Each row is a point on a landscape with many valleys, with its height.
A ball rolls from a point to the lowest of its 2 nearest points, and stops where none of them is lower. Distance is the straight distance between rows; heights are no part of it.
z952 h=63.2: [ 15 -16  21 -26   5  18 -22 -17  30   6   9 -23 -27  -9  37  11  11  14
   0 -26]
z960 h=54.3: [  3 -45   1 -16   6  41 -28   0  31 -17  -4   2   2 -27  -7 -16   0  25
  18 -12]
z599 h=50.8: [ -1  -5   8 -10   0  -3 -27 -24   2  30 -10 -22  38  13   6 -24  30   4
 -41 -53]
z594 h=48.3: [-29  26  -9  30  30  -5  29  -5 -24  25 -31  48   6  29 -17  14 -46  -6
  -1  45]
z95 h=57.6: [  6  25 -31 -31  27 -24 -49  -1  22  11  27 -61  20 -23  -6 -23   8 -30
  -1 -60]
z715 h=50.7: [-14 -34 -11 -26   3  32   4  13  25 -20   6  13  -8 -32 -14   0  -2  22
  27   8]
z578 h=19.7: [-28  12  40 -15   9  -2  39  -7  13  -4 -25   8 -26   1 -39   1 -26  20
  -6  38]
z959 h=36.2: [-29   5  21  12  -2   8  -6 -19   3   5 -14  10 -13  26   2  34  10   1
   1  20]
z865 h=37.7: [  4   6 -23 -30   2 -10  22  56  18 -19  35  -2 -43 -34  -3  14 -14 -12
  32  19]
z141 h=32.3: [-26  10  47  27 -14  12  -2  -9   4   9 -21  14 -15  33 -22  19   2   3
  -2  22]
z787 h=46.6: [-28  -4  -3 -28   4   6  17  10  15 -19   2   9 -30 -25 -16   9 -11   9
  21  31]
z210 h=40.7: [-28  16  15 -13  10 -31 -21  -9  19  38 -27 -15 -28  -4   8  -1  -6 -41
   0  20]
z512 h=27.7: [-41  16  54   7  -2  -5 -10  -3  26  16 -24   6 -24  11 -32  -7  -5  -7
  10  26]
z433 h=31.1: [ 32  -5 -16 -13 -24 -13  20  59  10 -18  50 -26 -40 -16   0   5   4 -22
  23  18]
z710 h=30.1: [  4 -19   2  27 -10   1  25 -17 -36  16 -25  37  24  16  16   2   4  25
  -6   5]
z371 h=48.0: [ -1   8 -47  -5  -6 -36 -32   9  -9  -1  19 -41  39  -8 -25 -13  24 -37
 -13 -20]
z281 h=45.0: [-16  10 -20  21  19   0  23  -4 -29   9 -16  30   7  13  -2  34 -18  -2
  -7  43]
z109 h=36.5: [ -7 -21 -32   9  -5   3  26 -12 -37  17  -7  25  43   5  10  -3  11  11
 -14   0]
z459 h=31.8: [-39   8  44 -10  14  -7 -14  12  43  17 -31  11 -21 -13 -29 -33 -19 -13
  25  19]
z893 h=61.7: [ 19 -12 -29 -30  24  -6 -51  -1  32   7  19 -39  15 -46   4 -29  -4 -18
  11 -66]
z809 h=47.3: [ 21  -4 -19 -21  10   4 -24  12  25 -16  19  -7 -37 -39  25   9  -9 -19
  53  11]
z223 h=33.9: [  4  -2 -72  32   8 -15  17  38 -51 -12  23  36  52 -11  -7 -17 -20   0
 -10  -6]
z300 h=34.6: [-10  24 -12  -4   0 -31  -6  -2  -2  39 -15  -5 -25   4  28  23   0 -45
   5  32]
z611 h=34.1: [ 14  12 -54  18  -2 -59   7  46 -40  12  21  -2  46  -6 -22 -38  10 -31
 -16  -9]
z420 h=57.3: [ 18 -41 -18 -16  16  41 -37   0  31  -4  -2  18  -1 -27  12 -23   2  14
  29 -32]
z930 h=49.4: [ 14 -13 -56  16 -13 -21  -5   5 -38  -8  18  -6  35  -1  12   0  22 -18
 -14  -9]
z492 h=25.3: [-19  -1  50  -1 -10  10  44  -6   1 -15 -18   9 -22  19 -45   5 -20  32
   2  20]
z747 h=35.7: [ 27 -32 -34 -30  -3  -6  -4  19  13 -24  31 -32   7 -56   2 -27   6 -16
  29 -20]
z76 h=42.4: [ 33 -20 -28 -27  -9   3 -14   8  16 -21  33 -26 -24 -44  23  -1   3 -12
  41 -17]
z956 h=29.3: [-21  -3 -30  -5   4   5  53 -10 -33 -18   1  18   4   5 -30  22 -21  21
 -33  14]
z784 h=53.1: [  2  23 -36 -21   6 -39 -44  12  14  16  14 -48  30 -23 -22 -13  19 -38
   5 -31]
z248 h=36.3: [ 17 -25  11  48  -9   9   0 -22 -37  16 -26  33  52  15   6 -25 -10  32
 -15 -19]
z365 h=42.2: [-20  17 -18 -39  23 -10  21  43  24 -12   7  13 -47 -36 -15   6 -23  -8
  28  24]
z245 h=35.8: [-16  -1  31 -14  17   4 -26  11  41  15 -22  12 -40 -20   1 -13 -13  -6
  44  15]
z947 h=49.7: [ 24  51  79  27 -19  -2 -15   5  21 -13 -20 -12  -7  17  -2   3  11   0
 -10  15]
z189 h=31.3: [-23 -16  15   2  -5  13  51 -19 -16  -9  -8  13   2  18 -42  15 -13  32
 -17   3]
z917 h=60.0: [ 11 -18  28 -19   6  28 -26 -10  27   5   8 -29   0   5  25  -9  20  20
 -24 -51]
z473 h=24.9: [  5 -10  14  41  -2  10  15 -17 -35  10 -28  45   9  19  14   5 -23  26
  -5  27]
z638 h=40.6: [-22  11 -14  19  10   1  -1 -20 -13   1  -9  12   2  25  10  39   9 -12
   5  36]
z876 h=26.2: [ 10   7   9  12   6 -12  -9  -8  -8  42 -25   8 -14  19  44  26   7 -15
  -6  19]
z632 h=39.1: [  2  -2 -63  22   7 -10  36  25 -50 -20  12  33  22  -3  -1   1 -22   9
 -17   9]
z362 h=36.8: [ -3 -15  25  15 -19  19 -11 -50 -13 -14 -10 -12  24  25  -7 -12  12  20
 -27 -24]
z817 h=48.4: [-55  30  -7 -26  20 -32  20  26  16  19  -9   1 -23  -5 -18   3 -17 -40
   4  19]
z54 h=58.3: [  5  29 -43 -17  -5 -26  50  33 -28   2  14  16 -12   1  16  20   4 -12
  -9  30]
z515 h=44.6: [-37   8   4 -21  22 -30 -14  20  36  33  -9 -18 -30 -22  -6  -1 -14 -46
  22  16]
z793 h=25.1: [ 36  14  41  57 -20  31   1 -34 -28  -2 -17  19  29  48  -3  -6 -13  25
  -9   0]
z167 h=44.9: [ 15  14  60   6   2  12 -23 -10  14  -1  -8 -12 -25  26  41   6  18  19
 -21 -27]
z356 h=65.9: [  7 -14   3 -26  -8   7  -9  -7  23  13   7 -21 -31 -17  31  27  15  -6
  14  -4]
z931 h=55.2: [ -6 -16 -35  -1 -17   1 -15 -11 -14   0  13 -15  22   2  17  15  29 -10
 -19 -27]
z883 h=52.6: [ -9 -24  48   2 -11  22   9 -18  15 -21  -4  -3   7   6 -16   1  16  34
  12 -11]
z431 h=48.9: [ 30  36  69  23 -19  15 -16   7  10 -24  -5 -13  -6  31  20   4  20  17
 -24 -16]
z830 h=54.4: [-18  44 -33 -24  -2 -23  46  33 -14 -20  19  10 -28   4  -7  13  -5 -10
  -9  33]
z771 h=45.7: [ 16  -5  18  18   5  -9 -26 -34 -16  20 -21  -5  51  21   8 -31  12  11
 -48 -46]
z43 h=39.9: [ -7   9  45  -9   9  12 -35 -12  42   6 -15  -3 -37   5  14  -1   3  -1
  18   6]
z970 h=43.5: [ 22  16  66   2  15  26 -37   8  52  -6 -14  -3 -29   8  16 -17  -5  16
  29  -7]
z486 h=67.0: [ 24   1 -25 -21 -25  -4   3   7   7  11  35 -30 -27 -14  29  35  17 -28
  14   4]
z347 h=55.7: [ -2 -13  -6 -27   4   9 -30 -21  19  19  10 -35  22  -7  13 -14  23  -1
 -30 -56]
z676 h=18.1: [  6  10  17  44   6  15  23 -16 -29  21 -28  53   7  29 -12 -14 -60  29
   7  41]
z573 h=62.8: [ 10  -3 -33  -9 -15 -18  23  14 -24  13  16  -2 -11  -4  28  30  20 -17
   1  14]
z238 h=19.3: [-30 -17 -30 -14  -8   4  33  -5 -18 -39  18  -5  11 -14 -43  11  -5  10
 -15   4]
z528 h=55.1: [ 39 -25 -18 -17  29  39 -32  -4  28  -3   9  12 -15 -21  35  -8  -7   4
  43 -30]
z293 h=26.7: [ 18   1 -69  37   0 -36   0  33 -46  -2  21  10  59  -8 -11 -37  -7 -24
  -3  -3]
z78 h=26.9: [-39  38   9 -18  19 -14  48  -5   3   0 -22  20 -24  12 -40  10 -33   9
 -26  32]
z148 h=50.4: [-34  19 -16 -24   2 -14  36   6  -5 -21   8   9 -24 -10 -13  19  -4  -4
   6  37]
z432 h=44.3: [ -9  19 -51  20  20  -9  37  19 -41  -9   1  43   1   5   1  24 -34   4
 -19  40]
z961 h=33.3: [ 21 -13  10   8   0   3  -3 -13 -13  28 -17   6  -2  18  45  23  19   6
 -16  -9]
z419 h=28.6: [-12 -18 -31 -19 -13  -2  20  10  -5 -40  26 -15   4 -27 -21   4  13  -3
   9   8]
z270 h=10.9: [  8  22  40  47 -10   6  26  -8 -28  22 -33  36  -1  44 -34   1 -41  14
  -6  37]
z476 h=40.1: [ 21   7  31  16   6  13 -15 -18  -6  11  -9   2   1  36  48   6  22  22
 -37 -32]
z983 h=30.9: [ 18   5  42  34 -20  26  -2 -45 -18 -12 -12  -1  18  43 -10  -3   4  22
 -24  -6]
z151 h=22.9: [ 41 -19 -21  -8 -31 -10   1  47   7 -26  59 -40 -15 -17  -4 -14  17 -21
  16  -3]
z760 h=35.6: [-13 -16 -38 -21 -18 -11  13  27  -2 -33  42 -20  22 -25 -34 -17  17 -13
   8 -12]
z560 h=41.1: [ 16 -14   5  33   2   3 -20 -29 -28  16 -22  13  47  22  26 -20   5  17
 -26 -33]
z946 h=59.7: [  1 -18 -24 -24 -13   2 -25 -13  11   4  18 -33  15 -19  11  -4  27 -11
  -9 -38]
z635 h=43.7: [-15 -25  -9 -14 -10   7  30  -8 -12   9  -3   5  14  -4  -5  14  25  13
 -16   7]
z587 h=42.9: [-14 -27 -12  14 -16   9  -8 -53 -29  -8  -7  -2  25   9 -15   0   0   9
 -31 -13]
z162 h=18.4: [ 38  30  46  68 -22  17   4 -14 -25   7 -26  28  15  50 -15  -5 -32  12
  -3  33]
z441 h=55.6: [ 10 -16  59   6   6  33 -23 -10  31 -34   3  -9   5   7  -2 -17   7  32
   9 -36]
z215 h=46.5: [ 19  44  83  17  -1   7 -36   5  43 -16 -18 -13 -26   9  10 -25  -2   3
   5   0]
z252 h=42.5: [ -2  -9 -45   0 -16 -30  -5  25 -14 -19  34 -28  33  -9 -19  -9  27 -27
  -5 -17]
z258 h=51.5: [ 32  -2   1 -28  26  22 -33  -7  41   5   6  -6 -39 -22  38   4 -11  -5
  52  -9]
z606 h=48.5: [-13 -28  12 -21  -9   9  16 -15  12   1   2  -3  10  -7   3   3  31  18
  11 -10]

For each start below, name the point where the ball stops.
z771 => z270
z946 => z238
z970 => z512
z95 => z238
z356 => z270
z431 => z876
z109 => z270
z362 => z270

Call two points neighbours if one is among the 2 nearest of the other. Go from one point of each pair to the other, from neighbour to neighbour, staying as low as possible. Name the highest point that can't be avoided.
z238 and z876 => z947
z578 and z270 => z594
z293 and z512 => z281
z578 and z238 => z189
z578 and z293 => z252

For each start below, name every point that the ball comes to, in order.
z281 => z638 > z959 > z141 > z512
z441 => z883 > z606 > z635 > z109 > z710 > z473 > z676 > z270
z947 => z215 > z970 > z43 > z245 > z459 > z512
z893 => z95 > z784 > z371 > z252 > z760 > z419 > z238
